Each row is a point on a landscape with many valleys, with its height.
A ball rolls from a point to the lowest of its 2 nearest points, and stops where none of them is lower. Distance is the straight distance between rows; heights are no part of it.
perev (h 765): [122 125 112 103 111 176  79 137 186  87 127 131 104  83 151 101  62 126
 156 149 114 112 136 112 111 125 151 140 180]
bibot (h 464): [159 141 151  79  81 105 182 140 142 176 168  86 154  95  92 130 122  57
  96  90 129 167 158 138  90  76 140 161 116]
Pep (h 634): [145 142 103 115  95 110 156 127 173 118 133 107 118 124  99 115 163  69
 115 110 138 140 141 137  91  94  99 132  95]
kope (h 599): [142 126  93 162 159 121 112 154 146 194  97 119 167 160 103 143 167 120
 134 136  95  92 157 105 147 166 114  87  83]
ranu (h 754): [102 130 100 128 167 133 106 130 149 138  75 153 122 149 131  92 101 152
  65  89 114 123 141 119 186 159 138  95 120]
pupef (h 396): [134 148 220 178 122  96 131  59 141  76 156 147 120 135 118 116 132 145
 153 156 141  94 161 126 143 136 138 108 108]
Vudi (h 653): [126  97  88 110 137 115 137 150  90 142 104 175 136 152 134 112 127 160
 133 114 106 166 108 112 148 132  86 121 131]
mevi (h 427): [129 122  97 132 146 145 117 135 163 165 112 104 151  99 114 135 184 117
 107 137 138 111 146 115 117 126 141 123 150]
kof (h 471): [126 132 102  98 108 154 137 181 130 130 201 134 116  87 138 109  76  69
 162 134 156 205  79 148  62 119 133 174 153]
guz (h 587): [117 116 108 129 137 134 149 129 123 126  89 123 112 125 142 143 167 151
  77  94 131 109 116 144 139 132 123 173 118]
vatab (h 395): [178 154 143 116  69 158 170 131 164 113 151  82 111 125 114 122 117 112
 152 131 132 126  97 119 120 124 162 209  80]
Bod (h 745): [117 108 104  91 143 161  80 133 139 117  82 131 111 107 159 130  82 168
 150 150  78  87 137 115 138 133 129 129 183]
vuk (h 623): [142 119 104 125 116  95 168 164  86 117 108 140 125 183 140 119 101 162
 130 130  92 155 103 127 145 150  84 183  90]
dezan (h 524): [140 112 140 134 129 158 113 106 156  53 110 116  83 126 188 123 104 163
 118 136 102 100 142 141 116  87 139 139 170]
Gam (h 783): [101 103 110 105 181 161  70 107  86 162  68 152 157 150 163 141  93 185
  94  80 116  95 102 115 224 121 150  90 128]
Nimi (h 622): [130 117 155 124 126 176 128 140 124 135 124  95 131 136 180 135 118 171
 116 154 153 135 129 125 136 120 190 159 195]
Patur (h 403): [159 127 114 147  81 133 113 107 153 100 153 143 133 137 132 134 144 123
 182 149 136 126 167 141  81 115  99 109 138]
popiv (h 735): [120 145 116 129 126 130 118 143 168 122 109 137 119 157 135  71  79 151
  80 139 116 140 147 128 184 165 154 156 128]
zofot (h 508): [157 130 113 122  94 150 131 177 134 100 175 141 112 136 176 107  67 121
 174 157 125 180 115 131  77 130 121 155 151]
gez (h 281): [125 156 156 161 123 124  97 116 152 134 158 140 156 121 102 135 143  78
 176 172 192 100 180 114 112 137 145  57  91]
roz (h 645): [140 130 149 136 103 169 113 106 141 139 158 107 158 136 152 150 140 141
 167 167 177 128 162 134 113 120 176 129 176]
pul (h 684): [107 137 118 119 124 115 143 158 131 178 134 138 145 144 107  91 129 121
 103 125 161 183 144 130 153 159 130 118 136]
Megof (h 249): [126 137 196 132 108  88 155 108 120 117 150 149 110 135 116 118 132 112
 175 152 166 144 165 147 107 175 106  90  83]
doke (h 795): [ 56 108 129 106 148 155 106 146  57 124  96 165 103  72  99 190 130 129
 109 104 102 104  42  93 167 134 101 178 138]
kavol (h 498): [114 128 156 156 171 120 113  76 110 141  89 111 151 162 137 166 164 154
 112 125 139  79 136 145 163 173 158  78 128]
nepaz (h 325): [129 165 209 172 112 114 115  99 147  81 194 165 120 138 141  76  37 139
 151 153 113 138 168 129 151 109 117 128 139]
fotam (h 570): [117 146 131 163 176 129  71  73 152  98  90 110 165 145 149 134 106 163
  82 126  74  33 156 150 184 141 164 109 136]
relut (h 384): [140 108 137 129 116 146 147 149  70 130  93 107 105 127 167 204 132 173
 144 136 103  71  83 128 128 145 108 214 118]
modup (h 518): [138 154 116 130 110  88 150 139 148  66 149 135  99 186 137  78 101 118
 119 134 112 172 121 149 124 139  96 149 104]
dev (h 327): [ 88 115 107  96 133 131 140 162  99 188 117 114 129  37  47 140 149 112
 105 129  92 133  96  92 119 134 121 161 132]
nubek (h 662): [154 163  93  69  89  94 138 148 166 131 185 101 135 121  95 106 110  28
 143 105 143 162 121 143  80  87  96 151  90]
segak (h 571): [101 121 101 140 157 111 145 112 100 140  86 152 126 144 131 143 176 147
  66  39 125 115 107 143 147 134 100 116  78]
Vamag (h 230): [153 144 144 156 108 135 106 111 158  96 158 149 131 140 143  95  81 165
 148 163  81 118 161 126 139 132 127 156 147]
zimi (h 689): [111  97  99 119 153 131  99 140 111 168 118 176 149 126 132 121 132 146
 152 114 129 158 146 114 131 129 104  54 179]
domu (h 415): [146 106 109 125 144 133 107 115  71 134  86 126 134 147 168 197 156 195
 140 130 102  70 110 144 162 137 121 153 139]
mino (h 493): [109 100 101 104 165  80 170 183  78 100 138 130 106 111 133 117 111 123
 110 116 108 207  63 117  85  87  89 159 149]
Sefep (h 674): [163 146 140 136  63 174 134 123 131 144 187 114 151 127 133 137 122 102
 191 138 190 151 154 138  90 102 160 147 123]
mufol (h 394): [178 185 103 144  60 120 116 126 156  80 212 136 120 136  96  83  92 105
 172 120 160 130 121 117 116  95 143 148  84]
pekuv (h 462): [141  93 105 125 102 115 153 134 113 129 128 137 123 137 141 142 164 127
 171 116 124 162 145 151  70 110  71 110 145]
Sedof (h 659): [115 138 178 167 193 106 119 116 159 159 103 116 148 128 108 133 151 110
 123 160 143  72 141 106 154 205 178  49  67]
Nobim (h 603): [150 149  96 159 113 105 122 124 190  96 126 136 118 148  98 104 164  92
 119 127 122 112 158 124 116 124  91  88  78]
Lavef (h 501): [139 115 181 162 121 145 138 105 117  75 130 123  94 161 191 135 132 160
 132 139 137 127 153 149 106  98 131 108 172]
sos (h 561): [137 151 134 167 117  87 124  98 158  78 134 162 107 174 115  87 123 130
 118 127  85 127 158 141 141 157  88 105  94]
moner (h 323): [172 159 127 164  78 142  92 103 156  72 197 153 134 120 123 108  91 140
 182 145 139 113 150 116 112  91 147 140 134]
ras (h 463): [ 93  97  99  93 139  77 162 156  74 127 146 108 118  62  71 114 140 125
  91 103  86 196  85 130  97  90 113 156 119]
fafor (h 569): [134  89 165 143 135 134 157 156  40 131 108 142 124 174 179 141 116 178
 128 136 138 165 111 116 148 105 112 104 160]
neden (h 441): [125 140 165 157 121 126 121  84 163  88 126 132 113 145 123 111 148 124
 115 132 167 114 162 132 141 133 154  93 122]
Nir (h 784): [146 138  91 124 103 174  69 129 188  90 156 143 127  77 128 118 111  98
 162 143 173 105 132 104  90 103 167 125 165]
gaba (h 467): [129 117 115 101 132 163 118 115 145 137  96 102 113  73 119 179 178 116
 145 150 120  84 106 114  89 130 132 156 173]
bila (h 592): [148 133 108 149 112 121 134 141 126 118 114 137 124 147 129 124  92 171
 129 152  64  97 119 123 157 181 108 211  96]
Tuf (h 380): [114 114 101 117 144 120 151 146 116 191 114 104 147  74  80 133 182 125
  76  95 113 136 129 124 123 108 122 134 122]
moker (h 446): [192 180 127 117  80 133 147 156 143  67 221 107 108 139 129  84  75  95
 180 121 137 162  73 130 110 105 147 179  79]
miv (h 665): [132 155 141 140  94 113 140 120 170 132 152 104 131 117  85 120 160  54
 120 106 206 124 166 115 113  66 141  86  92]
Guf (h 656): [142 158  95  97  90 145 123 155 190  96 149 130  96  91 102  93 109  72
 146 138 139 142  90 109  98 141 132 163 117]
Nep (h 437): [162 154 127 149  96 146 126 110 181  95 137 106 119 127 118  98 112 143
 111 149 125  97 115 112 160 148 175 203  98]
Zis (h 693): [122 138 146 160 143 119 153 117 173 155 112  90 134 128  92 131 196  72
  82 103 158 105 161 124 133 112 139  85  81]
giliz (h 429): [120 114  90 122 101 143 121 156 129 161 183 146 146  86 123 121 121  78
 149 132 171 183 143 157  65 106 115 128 163]
riso (h 723): [147 117  98  88  91 126 165 162 121 190 122 110 148 114  98 140 134 115
 160 132 106 150 127 117 104 134  94 170 115]
Nup (h 588): [136 139 102 128 176 124  74  89 121 129  81 103 184 149 159 184 137 159
 113 152  89  31 119 163 171 142 176  90 167]
gasi (h 605): [105 112 122 106 139 143 161 164 110 116 100 131  87  95 136 135 129 136
 103 124 116 137  71 117 112 130 124 193 150]
neme (h 537): [134 113 145 142 117 129 145 172  93  93 133 142 109 166 189 103  68 159
 140 140 121 182 136 129 100 112 104 107 168]
gif (h 711): [117 163 123 127 108 134 102 152 175 142 151 141 132 147 113  72  92 104
 103 153 175 160 157 123 161 167 162 116 131]
gobe (h 619): [ 91 105 179 110 161 104 172 134  60 149 103 170 113 157 130 110 118 157
 116 107 159 182  96 114 172 160 126  85 111]
zute (h 651): [ 88 125 167  96 151  87 159 145  94 179 133 158 127 110  99 104 128 112
 128 122 183 192 129 130 131 182 115  65 111]
sudep (h 556): [122  96 116 134 173 128 117 100  69 217 123 123 170  98  86 176 204 146
 124  90 114 125 118 112 128  97 111  54 135]
zodel (h 474): [121 124 181 152 154 127 114  51 124  84 103 116 117 158 161 154 158 162
 121 133 135  82 154 157 137 127 153  83 157]
sozu (h 346): [163 120 146 127  87 151 177 133 113 144 116  79 122 140 143 162 139 149
 145 137 117 111 113 131 110 132 128 210 106]
dofup (h 330): [136 136 188 165 140  94 137  72 129 125 120 141 125 140 105 134 156 136
 159 147 123  94 164 134 127 190 109  71  78]
doli (h 782): [ 82  91  98  96 179 154  94 138  91 140  88 164 106  51 118 141 138 160
  79  95  99 112  74 104 157 111 127 141 161]
lepot (h 558): [153 129 106 159 120 117 125 112 134 147 100 111 155 158 119 146 148 153
 119 136 100  78 156 132 156 170 114 159  88]
dabik (h 512): [139  93 117 124 142 127 136 104  78 169 104 130 140 139 131 175 196 157
 154 103 122 126 135 133 113 112  90  86 152]
Doran (h 722): [131 101  99 124 139 139  77 118 155 112 113 148 126 124 161 124 108 150
 162 133  96 115 172 134 109 124 105  72 185]
damu (h 633): [121 140 125 191 184 124  97 139 171 165 109 113 178 169 116 138 152 117
 127 168  95  67 153 103 171 176 172  69  90]
Bubo (h 629): [105 127  84  94 129 126 131 169 156 135 133 141 109  84 102  93 124 101
 111 127 119 166  95 113 104 138 114 159 152]
nav (h 527): [140 132 140 166 122 128 120  81 146 137 109  81 170 153 121 157 169 138
 123 157 141  71 156 132 156 151 171 139 113]
rezo (h 424): [124 117 123  79 118  81 184 153  96 189 136  91 155  91  74 128 135  99
  79  91  91 174 136 130 114  94 116 166 108]
vugo (h 808): [ 79 120 146 113 121 158 151 137  72 152  90 115  97  87  91 210 150 117
 138 111 101  96  68 111 115 133 100 196 135]
fabe (h 353): [104 135 155 164 180 131 101 119 173 133 131 131 145 121 117 147 187  76
 142 144 169  92 154 113 109 129 162  16 118]
nif (h 548): [ 90 122 121 125 160  85 176 130 101 141 107 139 118 149 107 105 158 124
  57  62 137 177 107 148 147 130 109 121 100]
fidug (h 547): [124 140 163 153 152 143  88  69 161  65 112 106 126 140 168 114  89 177
 108 134  82  69 168 149 165  89 152 130 160]
moked (h 796): [125  84 122  96 177 173  75  97  67 149 109 188 146 122 174 166 127 174
  94  76 109 122  64 117 205  78 117 102 118]
Gita (h 604): [126 124 130 114 153 153  94 101 124 124  90  90 146 141 177 160 122 178
 104 162 121  71 123 147 169 128 194 151 185]
fegu (h 521): [102 107 136 124 154  81 198 155  58 125 128 126 122 160 132 122 143 130
  91  91 136 211  91 133 123  90  97 133 121]
safen (h 769): [ 96 111  85 105 188 155  81 134 130 149  70 136 137 106 140 128 126 161
  71  99 110  89 116 112 183 134 157 117 158]
pina (h 594): [111 101 180 135 151 127 151 114  56 167  95 135 129 166 146 152 147 178
 135 123 157 143 121 122 177 150 138 100 140]
kem (h 691): [138 142 116  61  95 121 169 166 140 161 163 100 130  81  88 134 100  52
 164 121 107 177 100 126  64 121  99 181 122]
lidu (h 483): [159 161 114  95 104 105 161 158 155  86 177  95 102 166 139  92  97  87
 136 135 128 184  81 140  97 123 113 189  97]
zosov (h 326): [113 141 155 131 100 102 148 133 118 109 173 149 111 156 139 106 107  88
 153 135 184 192 144 164  94 134 105  99 121]
sidud (h 364): [118 147 106 149 113 146  98 147 144 173 174 151 162 110 105 128 128  48
 155 152 198 144 180 133  91 120 125  84 119]
meso (h 378): [111 155 190 137 112  96 131 130 121  72 185 166  94 154 151  78  44 102
 150 157 164 175 148 154 123 140 123  95 117]
Kelen (h 442): [144 104 113 107 152 147 108 107 107 122  92 109 111 112 164 198 173 164
 144 143 113  74 107 145 107 111 130 140 189]

Call two points neighbours if one is among the 2 nearest of the other. Go from one point of each pair to the other, from neighbour to neighbour, staying as low as possible. Name the highest point that can't be avoided.
Vamag and dev -> sudep
gez and Megof -> Sedof
Vamag and Megof -> meso
sozu and dev -> gaba

For each start below, name the point where the ball stops.
moked -> gez
guz -> dev
doke -> gez
Gam -> gez
gobe -> gez
